Points, in no order, along strands that fork and pass close to each other.
Points whose rows are less than 72.3 apart are linked; no others are. Some points are linked to none.
K924: [  4  -9 -18  15   8  38 -21 -17 -11  12   6  27  -9 -14  -8  -6 -10  23
   4  30  17  -7 -10 -10   5  -7   9   6 -18  11  15  -2 -24  10]
K170: [-10  17 -11 -26  -2 -16  -5 -10  16  16   2  12   0   2  33 -15   8  -5
 -22  33  -3  -1   9  -8  -1   8  -9   0  -9  14  14 -56 -10 -15]
K59: [ 32 -17   9 -10 -14  10  14  -3 -14   7   8  -4 -12  19  -4  -2 -38  21
  -8 -17  -2   6  14  -2  23 -14 -13  13 -21  15  39  19  -6   1]
K310: [ 10 -12  24  24  -6 -23 -39 -19  12 -30   3  -3  21  -7 -16  15 -26  25
 -20 -10   5   5  16   7  23   6   4  -6   9   5  18  24  -3  49]
K872: [ 18   3 -19 -11 -12   8  24  23 -14  44 -18  32  -1  -1  20   0  23 -12
  19  13 -27  -6 -12  36   0 -14  13   4  -2 -23 -14  -4  33 -42]
K295: [-10  10  -8 -22  22 -15  28  23 -19  12 -14 -20  17 -21   5  -8  -7 -13
   1   9   0  22  -1  22   4 -17  -6   9   2 -21  -6 -19 -14 -23]
K35: [ -5   7  -8  -4   2   0 -34 -17  21  -4  20  10  -4  11   0 -18   7   5
 -27  14  12  -3  11 -13   4   1  -2  -1   5  21   8 -30 -14  12]
K273: [ 19 -12   5 -10  21 -21  30   7 -17 -11   5 -29 -18 -11 -15   4   1 -16
   8 -10 -25   2  11  16   3  -6 -10   1  14  -7  -3   4   3 -15]
K968: [ -2  -3 -34 -32  34   4  14  14  -9  25  -1   7  -8 -23  33  -6   9 -23
   3  -3  -8  11 -24  11 -15 -12  14  25 -17 -11 -25 -30  19 -48]
K56: [  7   8  -5   6 -19  24   7   7   9  -1  -4  11 -11  12   5   3 -15  11
  18  -9 -23 -20 -10   2   7   7   6  19  -9   5   6  18 -14 -10]
K390: [-13   7   9 -13   6 -12  28   1   0   2   8 -20  -4  15   3  -6  15 -22
  -4  -4   7   8  11  -4 -18 -16 -30   0   2   1   1 -14 -16   0]
K14: [ 19 -35  -1 -17 -19 -18   3  -9  -3   6  25 -18 -30  15  30  12 -32  22
 -17 -27  32  10   8 -25  -9  -2  -6  27 -10  11  -2  19  11  17]
K426: [-20   5  21  -9  -7  -3 -12   7  10 -25   9  -4  23  28  -9  -8  -1   0
  -2 -23  11  10   1 -16  -6   2 -11  -2  -9  17   0   1 -24  40]
K834: [ 11   6   6  12 -10  -1 -16 -20  19  -6  28  21 -24  24  -8   6  -6  19
 -17   4 -16 -30  24  -6   2   7  -2   8  15  15  27   3   5  22]
K397: [-30  15   1  24 -22 -12 -32 -15  37 -12   3   8  -7  20  -6   6   9   4
 -31  -5  13 -21   9   7   2  -4  11   1  12   6  15 -12   4  27]
K256: [ -9 -14 -11  22  18  -6 -37 -27   9 -15  15  -8 -14 -37  -9   8   7 -12
 -10  14  24   5 -30 -29  -6   5  29  -6  15   1 -29  -6  11   6]
K878: [ 12   0   5 -15  -1  28   7  35   4   3  -2   4   9   7  -1  -8 -41   4
   0 -13 -10  20 -19   5   0 -10   3  14 -40  12  15   8 -14 -22]
K297: [  4  13  35  31  -4   3 -13 -11  18 -36  12 -13  15  -5 -42  10  27   4
  -8  -9   3   1   2  31  -6  14  -7 -39  27   1  14  20   8  33]
K987: [ 18 -13 -44   1 -10  -2  23 -11 -22  37   4  17 -17   2  24   3  11  -3
  11  22 -11  -7  -4  12  -7   4  19  20 -11 -19  -6  14  43 -27]
K241: [ -7   1 -15 -19  30  -9   5  16   1 -14  -5  -6  16 -16  12  10   4 -14
  11 -11 -17   9  -7 -10 -11   7  -1   5  14 -13 -34 -13  -8 -14]
K122: [  4   2  28  24  -1 -19 -22 -14   8 -34  16 -22  12 -16 -34  14  -9   3
  -9  -6   5  15  11  17   6  17   0 -26  17   1   9  10   8  41]
K833: [  8  -6  21 -15 -16  -1  26   6 -13  -8   2 -33   5  24  -7 -10 -31   4
 -10 -25   5  16  13   9  10 -25 -19  -3 -27  11  27  16  -8   2]
K34: [  1  11 -35 -16  -1   6  14   4 -16  37  -6   4 -13  -9  38   0  -4 -13
   3  17  -6   6 -26  -4   0  -6   8  22  -2 -21 -11 -22  17 -35]
K80: [-33  14   7   2  -2  14 -15  12  15  -6   6   9  13  12 -11  -3  16  -1
 -12  -6  39  -3   0 -20 -21  -2  -2 -11  -9   9  -1 -17 -24  25]
K306: [-17  15  22 -21  16 -22  21  20   4 -18  -5 -32  48   5  -2   7  12 -17
  22  -8  -7   9  -1  11   9   9 -11 -21  25 -12 -27   5  -6  12]
K228: [ 12   5 -15   9   7  18   3  -1 -28  19  -9  -1   3 -14  -6  -2 -16  13
   8  16 -12   1  -7  27  25  -3  19  16 -10  -7  10  16 -13  -7]
K255: [ 10  25  -6 -10  -5   6  -5  -1  10   1   1  22   4   7  -4 -14   8  11
  -3  29 -31 -12  23   9  13   7 -16 -13   9   6  19 -23  -6   0]
K988: [-32  13  13  -1  12 -20 -32   7  23 -19  12 -24  24  -5 -13   6  21 -20
 -27   1  42  22   2 -10  -9   0  -3 -23  25  -1   0 -13   6  44]
K147: [-16  16  32   1   1  14  17  13  -3 -26 -19 -12  23  21 -10   0  26 -11
  23 -26  -4   8  -9   2 -21   7 -14 -24   9   1 -23  20 -10   6]
K4: [ 12 -18  -5  18 -15  -3  18 -10  -7  17  11  -1 -34   3   3   0  21 -16
   1 -12  19 -15  -1 -13 -33   5  -6  10   7  -6  -4  17  24  -5]
K499: [ -5   8   4  -4   4   5 -15  -6   0  -9   4  22   8 -12 -13  -8  33  -1
  -3  34 -11   3  12  -1  -4   4 -12 -25   8  -9   1 -27   1   6]
K222: [-11 -18   2 -19  -8 -24 -28 -11   0   5  -8  -4  10   1  -9  -7 -32  32
 -34   8  35   7  21 -10  21 -12  -6 -15 -32  15  34 -19 -18   8]
K906: [  7  21  12 -15 -18  35  19  44  -2  13 -27  23   6  -1  -1  -6 -12   7
  14   3 -41  -2 -19  40   9  -9  19   0 -10   3  12   1  -3 -23]
K283: [-28  12  37   0  -6 -12 -10   5  10 -29   4 -30  39  26 -24   4  13  -1
   1 -24  16   0   8   4 -10  14 -16 -28   2  -5  -8   8 -10  32]
K224: [  6   3 -17 -18  -6  13  19   7  -5  20  13   5 -16  12  30  -2   5 -16
   0  -7  -2   7 -11  -6 -16   7  -7  28  -7   0  -6   2  16 -30]
K415: [-21  -7 -17 -14  18 -28  -1  11 -14   9  -6 -21   3 -32  13 -15   6  -7
  -2  31  -4  14  10   2   6 -12   8  -4  -1 -18  -4 -29  -4 -13]
K429: [ 24   0  -5   3   8  31   4 -21  -5   9  15  23 -13  -4 -22  -1  -5  17
  -3   6   6 -13   4 -13  -8   3 -17  10 -23  12  28   6 -13  23]
K209: [-27  15   4   3  -6  21   8  14   0   2  -9  -5   6  21 -15 -13  16  -5
   6   0  25 -10  -2  13 -20  -2 -10 -25  -7 -10   1  -1 -29  13]
K921: [  4 -30   0 -19  -8 -19 -27 -18   2  10   6   6 -20   8  19  -4 -39  30
 -35  13  38  19  26 -31  20 -12  -8  -1 -27  23  25 -11   2  -2]
K964: [ 19  17   1  -6 -18  44  27  27  -4  20 -28   6 -10  27   1  -2   4  -5
  11 -19 -33  -8 -22  38  -2  -8  16   1 -14   3   5  18   6 -36]
K559: [-10   1  10  13 -21  -8  23  20   4  20 -29  10  10   5  19 -10  44  -9
  26  -4  -8 -19  -1  17 -11 -14  -9 -14  16 -17 -14   7   3 -24]
K743: [-10  -8 -14 -13   5  28 -48  -2  -6  -4  -5   5   9 -17  14  -9 -27  22
   9  29  16  -5 -28 -32  29   7  19  -6 -17  19  -2 -20 -17  -8]
K970: [-10 -10   1  -8  -9 -14 -13   9  14  -8  15  -5  -5  14  11   3 -26   6
 -18 -10  12   3  17 -13  16  -6 -14  12  -9  12   4  -5 -14   6]
K414: [  2 -14   4  -1   8  -2 -71 -15  11 -23   4   0  24 -10 -24  16 -11  28
 -13  13  25  15  -3 -33  31  11  12 -24  13  10   4  -2  -1  41]
K102: [-17  -1  16  -6  25 -13  30  21   2  -9 -15   7  25 -15  -2   8  43 -14
  25 -14 -17  -9   5  14 -18 -13  -4 -24   4  -6 -38   8   4 -19]
K358: [ 23 -10   6  22  -5   9  11 -17  -2   4   7  13 -27  13 -23   0  33 -13
   4  -6 -12 -14  14  -6 -25  -3  -9  -5  10   5   3  12  18 -13]
K640: [-14  26  21   0   7 -24  17  11  -4 -12 -15 -24  32 -11 -15   0  36  -8
  14   3  11  11   6  26   1   0 -11 -34  25 -22 -15  -3  -2  18]
K257: [ 13   3 -16 -35   2  20  19  14   1  27  22   1 -15   8  31 -12 -22 -14
 -14   7 -11  22  -8 -25 -14   6 -10  21 -16  16   5 -24   9 -27]
K421: [ -7  18  20  37 -34   0 -18 -28  28 -11   7  -6 -15  18 -13  16  11   9
 -17 -23  17 -22  -1  19   0   8   6  -4   8   0  22  12   7  35]
K727: [ 26  -5  28  13   2  10  27 -23 -22 -12   4 -10 -17  19 -27   3  33  -6
   6  -2 -23  -2  24   4 -11  -6 -16 -29   7   8   1   6   3  -6]
K436: [ 21 -19  -7  15  -6   5 -41 -27   5   3  10  20 -18 -13   6   8 -21  27
 -18  10  13  -6  10 -34  28  -2  14  20   5  23  11   0   1  18]
K291: [-12   6 -12   1  20  -4  42  13 -15  27  -7 -23   7 -11  32  13  -3 -27
  -3 -33   8  13 -15  16  -2 -15  -5  30   9 -14 -22   1   2 -27]
K974: [  4  -8  -4  34   7   4   3  -1  -1  -2 -18  24  -3  -6 -10   1  18  -9
  19 -24 -12 -14 -17   7 -27   1  17   1  -5  -1 -25  31  19 -18]
K315: [-23   5   7  11  22 -16  16   2  11   8   6 -26  -9 -12   4   2  11 -36
  -9 -14  39  14  -5 -16 -27   0  -6   3  18  -4 -23   3 -11  12]
K571: [-16  -6  -7 -18  -3 -11 -37  -4  -9  -3 -11   0  22  -7 -10 -15 -29  25
  -7  21  28  11   2  -5  28   6   9 -26  -8   5  18 -14 -16  14]
K462: [ 20  -8 -26 -31  32   8   6  12  -1   5  13  12  -8 -15  22 -13 -22  -7
   0  10 -29  15 -12 -21  -7   4   6  13 -22   8 -13 -27  -2 -30]
K678: [-19  17  16   5   4  -8 -18  13  17 -14   1 -11  30  -1 -23  13  16  -2
  -2   1  20  13  -7  -6 -17  19   1 -22  10 -13 -15   5  11  41]
K750: [-11  -1 -18  18   8 -31   5  -9  -1   8 -11 -10 -11 -37   7   1  22 -19
  -7  30  12  -3  -2  -4  -3  -6   8 -11  15 -21 -11 -26   8  -5]
K145: [-22 -13   2   0 -13 -18 -33  -5  22  -8   3  -8 -10   2   1  -2   2   3
 -27  -8  25  -7   9 -20   3  -1   1  13   5   6  10 -16 -13  30]
K278: [ -7  -3   9  43  -6  -7 -10 -23   8 -11   2 -10 -11 -29 -20   4  -8   5
 -10   2  26  -5  -6   8   1  -1  24   7  -1  -6   9  14   6  34]
K511: [ 17  17 -11  -9  13  32  12   4  -9  11   0  27   1  -9 -10 -10   7   3
  13  18 -19  -4 -10   4 -11   1 -10   6 -17   3   4   6  -4 -20]
K25: [ 25   2  -3  30  -9   6  -3 -16  -1   1   6  34 -17  -6 -20   8  14   4
  16  16 -17 -22  10   2  -3   7   0   7  25  -4  -2   8  16  -2]
K622: [ -7   5   8   6  -8   9  21   4 -10   0 -16 -32   1   2  14  -1 -11  -8
  17 -35   1  -2 -11  21  -1  -3   2  12  -3 -10   2  14 -14  -7]
K662: [-16  20   5 -30   8  -6  26  28  -5  14  -8 -12  29   3  21 -12  10 -17
   5   4   3  16   4   2   0 -12 -25  -3   4   2  -2 -23 -25 -12]
K759: [  0  19  24  37 -26   3 -23 -28  12 -28  -1   6  16   1 -19  15  18   9
  -4  -2   0 -14   4  30   3  11  -3 -13  21  -7  11  12   6  24]
K190: [-11   0   2  11 -13 -33   5  -5   7   1  17 -24 -25   8  20  15  11 -24
 -19 -18  21  -9  15 -12   5  -5 -11  15  45   6  11  -5  18  19]
K469: [ -8 -10 -10  24   5 -17  21  -8  -5  -2   6 -20 -28 -12  14  16 -10 -12
  -1 -35  18  -9 -22   9 -24  15  19  21  -1  -4 -17  31  11  -7]
K154: [ -8 -14  -6   2  16   7 -25 -19   7  -5  18   1 -16 -18   6  -3  10  -6
 -17   5  30  -5 -16 -39 -16   9   4   5   4  16 -20 -24   1   2]
K589: [-12   8 -18  -9  -6 -12 -21  -7   0  14 -12  -4   2 -16  12 -16   2   4
 -10  36   3  -7   6  -2  17  -2   3  -7  -7  -7  13 -38 -14 -19]
K965: [  6  -3  -4  17  -9 -10 -27 -36   4  -2  20   7 -23 -12 -17   0   3  20
 -30  16  31 -17  11  -5   4   2   5  -1   7  14  30  -9  19  32]
K64: [ -4   8   9  -8 -13   9  -7  -8  15  -5  27  12  -1  45  -5 -16 -10   8
 -18  -3   3  -2  25 -10 -10  -9 -31  -8 -17  42  25 -18 -11   9]
K178: [-17  11 -17 -31  32  -7  23  17   5  32 -13  10  12 -29  39   8  20 -26
   9   0  -5  17 -21   8 -12 -17  -3   4   1   0 -25 -20   4 -42]
K610: [ 17  -9 -16 -34  36  -4  19  26 -11  -1  -4   0   2 -14  18  -1 -30 -17
   0  -9 -35  16  -4   7   4 -12  12  18 -17   2 -23  -3  -3 -30]
K197: [ 14 -10   7  17 -19  -1   3 -18  -4   3   9 -20 -16  -5  -9   8 -18   9
   2 -16  23 -13  -3   5   1   3  10  17  -7  -4  16  21  -4  19]
K105: [-12   7  17 -26   9 -14  17  29   6 -16  -9 -15  32  21   5   1  -5 -13
  18 -14 -36  -1   9   5  12   2 -10  -8  25  -4 -19 -11 -23   3]
K24: [ 11   5  -2 -20  -6  18   8  43   5  -2 -14  15   6   1  16 -15 -16   9
  14  22 -36   4  -6  14  17  -4   7  -1 -14   3  13 -20 -11 -21]
K430: [-29   2 -15 -10  18   1 -12   7 -11  -4  -8 -14  23 -19  -3  -1  -4   7
   8  11  14  11 -21  -6  -1  12  14  -2  -4 -16 -12  -7  -7  13]
K474: [  1  -8  14  -6  14 -20  44   9   6  -5   1  -6  -3  -3   7   8  36 -19
  18 -16 -26   1  16   0 -20 -11 -17 -12  14   3 -24  -5  17 -29]
K509: [ 14 -12 -20 -13  38  -4  -4  15 -25 -14  -7  -4  20 -25  -5  -1 -33   4
  12 -11 -22  12 -13   4  11  -1  17  10 -11  -6 -20  15 -12 -16]
K468: [ 11   5   9   9  14   6   7   4 -16 -20 -11  17   5 -20 -27  12  20   3
  26   6 -24 -10  -1  25  -3   2   5 -16  11  -9 -15  13  -4   3]
K498: [ -4  -3  18  32   2  -2 -15 -12  22 -16   6   6 -13 -21 -24  13  38 -19
 -13 -12  18   2  -7  -9 -30  -2   0 -28  24   6   2   2  21  26]
K117: [-10  -1 -12  20   9  10  -7  -1   6   4 -10  24   6 -21 -12  -2  34  -8
  22   1  -3  -5 -18  -6 -35   2   4 -12  -2  -4 -25   4  -4  -4]
K180: [-19  14   1   0   3  13 -48 -16  17 -11  14  12  12  -2 -13  -6  21   4
 -20  18  21   9  -6 -21 -12   9   0 -26  -4  12   7 -21  -8  29]
K695: [ 15  -2  23   4  -1   9  -2  -3  -8 -31 -11 -27  21  -4  -6   9 -21   1
  22 -33 -12  -5   2  18  15  20   5 -12 -11   0  -2  32 -22  20]
K369: [ -1   8  10   1 -16  -4 -14 -16  22 -21  25   7  -5  41 -10  -3   9  -8
 -27 -17  -9 -16  31  -2  -5   4 -18   2   8  22  22  -9  -9  29]
K841: [ 32  -5   1 -11   2  14  25  12 -32  12  -6   0  -7   0 -16   0 -24  10
  11   8 -28  -1   2  42  26 -11  -2   8  -5  -3  17  14  -2 -14]
K94: [ 15 -20 -15  26  -3   5 -26 -34   1   6  21  16 -34 -24   3  18  -5  12
 -10  22   4 -12 -11 -32  11   1  13  19   7   8 -13  -1  14  12]
K173: [  4   7  22 -34   3  10  17  33  -4 -17 -19 -20  30  31  -1  -2 -20  -1
  27 -16 -31  14   3  22  19  -1  -7  -9 -13  -1  -3   3 -25  -7]
K593: [  6  -2  14 -10   8  -3  16  10  18 -18   5   7  -6  13  -2  -5  32 -15
  16   1 -28   3  13 -18 -10   5 -21 -10  11   9 -25 -26  -4 -15]
K246: [ -1 -20  12  -8 -19 -15 -35   2   7 -13 -12   7   4  10  10   7 -34  30
  -5  -7   1   6  12 -17  22   2   0   8 -13   5  15  10 -20  17]
K904: [ 14 -46 -13 -13  -7  -5  -4 -13  -5  11  13  -5 -32  -4   5   3 -35  29
 -25  -3  32   9  12 -36   0  -2  -2  19 -22  13  16   5  -2   7]
K709: [-12 -20  -7 -21  -5   6 -41  14   5  -2   0   4 -14   4  24  -8 -36  20
  -1   9  14   6 -15 -45  29   2   8   3 -14  12  -9 -22 -17 -19]
K655: [-14  -1  -4  21  10 -12  24 -12  10   4   8  -8 -28  -2   9   4  13 -24
 -11 -23  35  -7 -15 -16 -32  -3  -5  26   3  -2 -12  11   8   6]
K247: [  5 -21  10 -13  -1  -6 -16   9  -5 -24 -21  -7  12   3   3   7 -49  10
  13 -21 -23  11   3  -9  30   9   7  13 -15  -3   4  31 -14   0]
K50: [ -6  10  23 -21  -6   5   3  31  -2 -21  -7  -9  41  46  -7 -10 -40  15
   9  -7  -1  14  12   9  24  -3  -9 -20 -16   7  13   7 -19  12]
K5: [ -3  10  -9 -22 -18  -6  13  10  -6  26   1 -10 -10  24  21 -18  -6  -8
 -17  15  12   5  12   7  13  -3 -19  12  -7  -3  28 -16  -3 -14]
K472: [ 13   3  -7  23   6  11 -32 -24   5  -8   0  19  14 -16  -8   6 -19  30
  10  18  -8 -19 -11  -7  30  10  14  13  15  12  -2  19 -17  19]
K930: [ 25  -3  -2  19   8  12  23  -7 -21  10 -23  14 -13  11   1   1  19   5
  23 -40 -31 -15 -15  25 -14  14  18   6  -3   2 -17  39  23 -38]
K427: [ -4  -8 -13  40   1 -11   0 -28  -2  12   9   3 -18 -29  -9  -5  28 -14
  -6  25  14 -10  -7  -7 -18   1  19   1   1 -12 -15   0  24   0]
K220: [ -3  -5   7  35 -13 -32  13 -16   8  -4  12 -32 -33  -9   1  13 -13 -13
  -5  -2   7 -13  -2   6  10  11  22   9  23 -16 -10  10  28  15]
K636: [ 41   5   0  -8 -10  24  38   2 -24  17   1   2 -16  21  -8   3   4  -4
   6   7 -25  -4   9  22  -6  -5  -1   4  -1  -1  19   9  14 -23]
K174: [  8   9  -3 -21  -6  10  24  -1   1   4  23   4 -12  60  15 -17 -21  -9
 -13  -4  -8   5  21  -3 -10  -4 -30   8 -22  22  28 -20   1  -4]
K770: [-15  12   6   8   1  -9  -3   4 -10  -2 -19   9  20 -20 -23  -9  37   2
   8  21   3   3   6  17 -13  -2 -14 -32  12 -29 -15 -12   1   3]
K815: [-21   6 -14   7  -3  -7  12   5  12  20 -41  22  15 -24  27  -4  41  -3
  20  14  -7 -17 -16   5 -11 -16   0  -6  -1 -17 -21  -5   3 -24]
K106: [ 17 -18  -5 -19  16  16 -17  15  -7 -13 -10  20   3 -12  15   4 -55  12
   6 -11 -30  16 -13   0  20   1  17  23 -20  -4  -8  17 -15 -23]
K275: [ -8   5   6  11 -24  21 -12  -4  21 -22  -3  17  -6  15 -12   3   8  10
  11  -3  -9 -19  -3  -8  -4   9   1   9  15   2  -3  16 -19  13]
K451: [ 14 -14 -25  -9  -5  13 -17   0  -8  15   3  19 -17  -8  21  -3 -44  19
 -10  29  -7   3  -7 -21  23   2  14  21 -23   3  12   0   2 -24]
K19: [-14   1   9  47 -10   1 -16 -26  13 -11  -3   4 -12 -28 -23   5  24   0
 -12  21  21  -2 -14   2 -13  -4  16 -10  16 -13  -1  -3  25  24]
K450: [ 26  -3 -10  28 -10  11 -17 -32   0   4   1  18 -16   0  10   9 -39  28
   6   5  -6 -21  -9 -17  35  10  20  31  -4   8   5  14  -4  12]
K769: [ 28 -17 -30   6   8  11  21 -20 -33  17  10  -5 -25  -9  -4   8 -16   8
   3 -16  -7  -5 -15  14  -2  -6  22  29 -25  -8   1  37  18 -15]
K473: [ -8  10   4 -19  14 -18  -6   9  12 -22  14   9  29 -24 -15   9  27  -8
  14  23 -21   7  10  -5 -13  14  -9 -27  18  -8 -17 -26   9  14]
K492: [-18   3  19  23 -11 -14   4  -4  14  -9  -7 -13 -16   4 -15   1  33 -18
  -7  -4  17  -9   4  -1 -28  -8  -9 -16  21  -7  -2   4   4  13]
K423: [-27  -2   6 -11  -5 -32 -32  15  10 -27   7  -9  32   3  -7  -4  -7   4
 -17   0   3  11  19   2  17   9  -1 -21  16  -5   0 -11 -16  22]
K114: [-27   0   6   8  17 -22  -8   6   9  -9  13 -21  10 -27   3   0  21 -23
  -6   2  30  12   3 -12 -15  -1  -9  -3  28  -4  -7 -24   2  13]
K809: [ -5  10  19   0  19  -7  15  18  -7  -7 -26 -10  31 -15 -11   2  24 -16
  25 -28   1  -2 -19  16 -19   4   5 -23   3 -13 -29  27   5   1]
K711: [  0 -30  -8 -31 -10   5 -18  17  16  -8   3   3 -12   8  40  -5 -49  12
 -15  -6  -2  22 -10 -38   3   1  -1  24  -7   8 -12  -4 -12 -13]
K601: [ 34 -18  -6   1  -4  22  22  -6 -22  21  16   6 -17   3   0   8 -27  25
   0 -22  -5  -2   7   5   9   2   3  22 -20   3  13  28   2  -8]
K449: [  5  16   6 -23   7  11  22  21   8  -5  11  18  -2  28  -3 -15  12  -9
  19   8 -40   0  14  -2 -14  -8 -19 -14  -8  16   4 -26  -6 -18]
K18: [ -2  10  -3  33  17  14  -3 -11 -10   4 -22  40  20 -28 -28   3  37  -1
  19  17 -14 -14  -9  16 -15   4  10 -22   6  -3 -25  15   8 -11]
K940: [-15   0   2  20 -13  -8 -38 -30  16 -17  15   4   5   6 -18  11   1  19
 -47  -6  20 -11  19  18   4  -9  -4 -10   5  19  40  -6   5  32]
K889: [  6 -13 -26  28  16 -31  10 -14  -6   7   4 -24 -20 -32  12  11 -28 -13
  -1 -18  16  -1  -7  11   5  11  30  33  -1 -16 -13  30  24  -6]
K805: [-13  16  11 -12  -7  23   4  14  -9  -9  -6  -9  33  22 -20 -24  -6  15
   9  -4   5   5   1  15   1  10 -10 -15 -23  -5  14   5 -25  13]
K890: [ 15   0 -30  31  -8  16  18 -24 -22  26  -2  12 -20  -1   3   2   8   7
   9  13  -8 -12 -15  -1   1  -2  20  27 -27 -11  -7  21  23  -6]
K570: [ 19  -6   2  -5  -4  22  34  12 -12  23 -26  11  -6  26   5   5  19   1
  26 -24 -39 -12 -10  23  -7  -9   3  -5  -1   2 -11  21  28 -48]
K7: [  6   0  11  21  -5   2 -12 -16  23 -16  13  13 -15   0 -15  14   7   2
   4   1 -26 -17   9  -6  -5   3  11   0  28   0  -4  -5   4  16]
K879: [ -3  10 -23 -21 -17 -16   9 -13  -3  28   9  -2 -18  16  33  -9   7  -6
  -7  26   3   4  12 -15   6  13  -7  11   2  -7   6 -32  14 -21]
K638: [ 16 -12 -20 -14 -34  -4   7   1  -6   7  17  -2 -16  23  28  10 -34  11
  -5  -5  -5  -8   4  -9  23  16  10  32  -4 -17  11  28  15  -1]
K263: [  7   6  -8   6  -2  33 -17   7  -6  -2 -14  17  28 -15 -11   4 -33  27
  20  25  -5   0  -6  -3  31   5  15  -1  -3  10  11  16 -24  19]
K237: [-11  -1   0 -18  15 -11 -67  -3   0 -12   3   3  40   3 -25 -11 -16  26
 -10  35  26  15  -3 -24  19  20  -7 -28   6  -2   2 -11  -5  27]
K993: [ 13  -6  25   8  10 -17  14 -13 -17 -22  10 -17  -8  -2 -26   5  12 -13
   3  -8 -10   0  19  11  -8   2 -13  -7  11  -2  -1  11   3  16]
K282: [ -6  13  22  12 -22  17  19  14   8  -2 -26 -11  12  21  -6 -10  39  -5
  24 -20 -16 -15   2   9 -19  -7 -15 -23  12  -1 -16   6  -6 -22]
K768: [  6   6  -7 -12 -28  15  17  -5  -6  23  15  14 -13  55   9  -5 -11  12
  -9  14   0  -7  19   7   4   6 -11  15  -9   1  43 -10   9 -11]
K375: [ -6   0   4   0   8  -6  37  18  -2  39 -27  -5   7 -13  32   9  32 -38
  18 -28   5   1 -10   9 -10 -25 -19  11  12  -4 -16   4   6 -32]
K986: [ 19  12 -10 -22   8   4   9  18   3   1   2  21  -1  20   8 -25 -16   6
   3  23 -35  12  19   2  11   1 -11   2  -8  16  11 -23 -16 -14]
K448: [ -3   7  22 -13  -5   0  41   2 -12  -2   6 -33  -9  36 -14 -16  -1 -17
  -9 -16  -7   4  25   1  -6 -15 -21 -10 -10   8  12  -3  -2  -7]
K158: [-12 -26  -5 -16  20  -6 -39  -5   3 -18  16  -9   5 -16   7   4 -17  -3
 -14   3  13  15  -2 -44  -3   6   2  -4  -1   4 -24 -18 -16  12]
K777: [  6   1   7 -26   5  -4  54  27  -2  30 -15 -12   4   3  28   9  23 -26
  14 -17 -17   8  -7  23  -1 -30 -11   5   6  -9 -11  -3  23 -51]
K618: [ -5   2  -5  16 -19 -30  21  -3  10  12   1 -22 -24   9  20   9  -1 -22
  -2 -11   8  -7  14  -1   7   9   3  21  24 -15  -8   9  18  -3]
K585: [-10  10  14  13  -9 -23 -11 -11  27   0  10  -3 -32  -8  14  10  39 -32
 -32  -3  11  -5  18 -11 -15   4  -8   1  32   8   5 -18  30  20]
K578: [-15 -15 -14 -26  33   4 -31  13 -10  -7   2  -6  23 -13  -8  -1 -20   6
   4  10  20  25 -11 -31  10  11   4  -7 -25  -3 -10  -7 -22   5]
K376: [  6   0   3  10 -12   9   6 -17  -8   5   2  -1 -20   3 -26 -12   0  20
  -9   4  10  -7  12   7   3  -6  -2   5 -12  -5  30   5 -16  15]
K736: [-10   8  20  51 -22 -28   8 -18  17 -13  -2 -16 -25  -3  -3  10  16 -16
   0  -4  15 -14   5  19 -10   2   1  -5  39 -10   1  16  31   9]
K365: [-31  14  -4  -5  31 -16   4  19 -11   3 -10 -25  34 -22  -6   7  14 -15
  18  -9  22  12 -16   8 -19   8   2 -10   4 -19 -33  11 -10   7]
K486: [ -1   0 -20  -9  14  37 -22  -1 -24   9 -11  16  17 -19  -8 -12 -35  26
  21  30  14  -1 -28  -9  25   3  10  -3 -20   5  10   0 -19  -7]
K960: [ 20  -4 -12 -23  -3  -1  43  19 -14  37 -11   5  -4   4  23   2  39 -22
  17   1 -27   1  14  18 -10  -6 -14  -3   3 -18  -1  -6  33 -45]
K76: [ 13   6 -25  -2   1  15  13   9 -17  29 -23  26   0  -9  10  -2  -4   5
  18  14 -19   2 -22  31  11 -18  28  12 -19 -20   0   6  11 -29]
K144: [ -5   0  14  23 -12   3 -60 -22  17 -22  -2  11  33  -8 -23  16 -16  38
 -14  10  22   0  -4  -4  30  17  23  -9   6   5  10  13   0  47]
K496: [ 29   2 -15 -24  -9  28  36  11 -20  17  16   6 -16  33   8  -6  -9   1
   4 -10  -2   2  -7   0 -17 -11 -12  14 -22   6  19   9  10 -23]

Follow the links from the first point to the second, and from the first to the third. Name the last point that the two ways share.
K970; K158; K5 | K80
K662; K397; K709 | K415
K965; K222; K930 | K397
K986; K834; K178 | K80
K80; K178; K872 | K224

A fork is a point with three links. Follow the links from the first point to the second and name the forks in between, in order.
K34; K297 | K224 > K145 > K397
K970; K291 | K224
K711; K498 | K486 > K19
K618; K833 | K19 > K415
K105; K841 | K80 > K145 > K224
K390; K450 | K415 > K19 > K486
K834; K222 | K7 > K358 > K655 > K80 > K145 > K397
K154; K727 | K809 > K986 > K499 > K80 > K655 > K358
K275; K462 | K7 > K358 > K655 > K80 > K145
K59; K993 | K415 > K7 > K358
